Each scene shows the same named points in several views. A view is turned or mirrored, and shifted as a whole, has a little noise and may leave points out.

Scene 1
View 1
(213): [  6   7   4  -1   4  12  15  51  14  -4 -11  11]
(115): [ 14  -6  13  29  -1 -12 -11  23  -4   9 -26  49]
(172): [  1   8  -2 -22   1  30  41  69  26 -11  -3 -12]
(94): [ 13  14  10  10  -3  -6  -6  38   3  -3 -14  24]
(170): [ 13 -27  14  56  14 -16 -17   9  -9  23 -37  80]
(180): [  6  -4   6   8   6  12  21  45  14   1 -15  22]
(18): [  3   0   6  16  16  -3  -3  33   6   2 -18  30]
(59): [-14  21  -8 -17  33  12  15  60  21  -9   2 -18]
(159): [ 22   1  19  18 -25  -2   3  33  -2   2 -22  40]
(118): [ -6   0   1  35  41 -23 -28  18  -3  10 -21  44]
(74): [ 14  17  11   1 -17  -3  -2  45   3  -6 -14  19]
(146): [ 11  -3   8   8  -4  10  19  44  11   0 -14  22]
(171): [ 13   3   8  -9 -17  27  38  59  20  -7 -10   8]
View 2
(74): [ -8 -11 -19  12  14  10 -13  14  -8  30  -2   0]
(171): [-13  -5 -49  18  24  -8 -39  20 -11   2   4  12]
(146): [ -8  -5 -22   6  15   3 -23  25 -11   4  -5  19]
(213): [-15  -2 -24   9  26  -3 -22  23 -14   5   4   4]
(118): [ -6   6  44 -17   9  27  19  32 -17   6  -7  15]
(159): [  0  -9 -13  12  -6  18 -15  20  -4  28 -22  28]
(180): [-10   2 -20   4  17   1 -24  29 -14  -3  -1  17]
(115): [  1  -5  -2   3  -3  19 -10  25  -8  18 -19  32]
(18): [ -8   3  18 -11  16  13   3  31 -15  -1  -4  11]
(172): [-22   0 -52  14  44 -19 -40  22 -17  -8  20  -3]
(170): [  9   3  41 -14 -24  36   8  36  -8   8 -34  57]
(94): [ -9  -7  -6   5  13  14  -5  17 -12  25  -6   5]
(59): [-27   4 -20   2  57 -14 -14  24 -24 -13  29 -23]
View 3
(180): [ -1  10  21 -14  10   6   1  29  -3   3  22   2]
(94): [-20  14   3 -26   3   7   3  28  11  12  -1   6]
(18): [ -5  18   8 -23  11  -1  -6  17   9  20   6   2]
(213): [-12  15  12 -12  14  13  13  26  10  10   4   1]
(74): [-32   8  -3 -28  -3   6   6  34  15  11  -9  10]
(146): [ -9   7  16 -18   5   7   2  35  -2   1  23   4]
(172): [ -3   8  36  17  22  38  30  44  -6 -19  31  -5]
(115): [-13   5   4 -40  -5 -15 -16  30   5  11  13  10]
(118): [  0  31  -2 -36  14 -17 -21 -10  20  42  -9   1]
(171): [-10   1  27  -4   8  22  17  51 -10 -17  31   2]
(170): [  1  13  -5 -65  -5 -48 -50   6   8  37  11  14]
View 4
(146): [ -5 -13  19  21   5   0  13  -9  10 -20   9 -28]
(59): [-37 -25   1  29   9 -22   7  26  12  22 -15  13]
(171): [-12 -14  32  33  15 -24  15  11  -2 -15  -1 -26]
(159): [ 23  14   5  -3  -5  14  -7  -6  23 -36 -19 -40]
(74): [  5   7  11  11   0 -13  -5  15  13 -20 -27 -27]
(172): [-27 -26  29  42  19 -31  18  21  -6   2  -1  -9]
(213): [ -9  -9  14  19   6 -10   4   9  12  -9  -9 -15]
(18): [ -1  -3  -5   5  -4  10  -3  -5  26 -12 -13 -17]
(118): [  7   6 -31 -12 -16  34 -13 -16  47  -9 -19  -8]
(180): [ -8 -11  12  21   4  -1   9  -1  12 -13   1 -21]
View 5
(146): [  7 -15  -6 -21 -17  -8  10 -21   4  -5   7  26]
(74): [ 22 -35  -8 -38 -24   1  11 -28   5 -16  -7  16]
(94): [ 14 -38 -13 -32 -26   0   2 -24   9  -8  -6  24]
(171): [ 13  10   9 -12  -5 -24  22 -17 -16   4  19  10]
(159): [  6 -29 -13 -43 -32   7  10 -22  27 -26   9  32]
(180): [  6 -13  -6 -16 -15 -11   5 -19   2  -2   8  27]
(59): [ 26 -24   1   4  -2 -27   3 -25 -35  31 -21   5]
(213): [ 17 -20  -4 -17 -13 -13  10 -23  -6   4   0  18]
(115): [  0 -31 -19 -35 -31   4  -3 -19  29 -17  10  41]
(118): [  0 -64 -32 -14 -35   7 -35 -22  26   9 -19  53]
(18): [  6 -36 -17 -18 -25  -3  -9 -22  11   1  -6  35]
(172): [ 22   3  11  -9   0 -28  23 -22 -29  13   4   0]
(170): [-18 -40 -33 -21 -38   9 -27 -17  47  -9  11  67]

Which points are out of place in each view (at most two, in the order of its rows)? Write none if all are in place.
view 1 -> (115)
view 2 -> (18)
view 3 -> (213), (74)
view 4 -> (146), (159)
view 5 -> (171), (170)
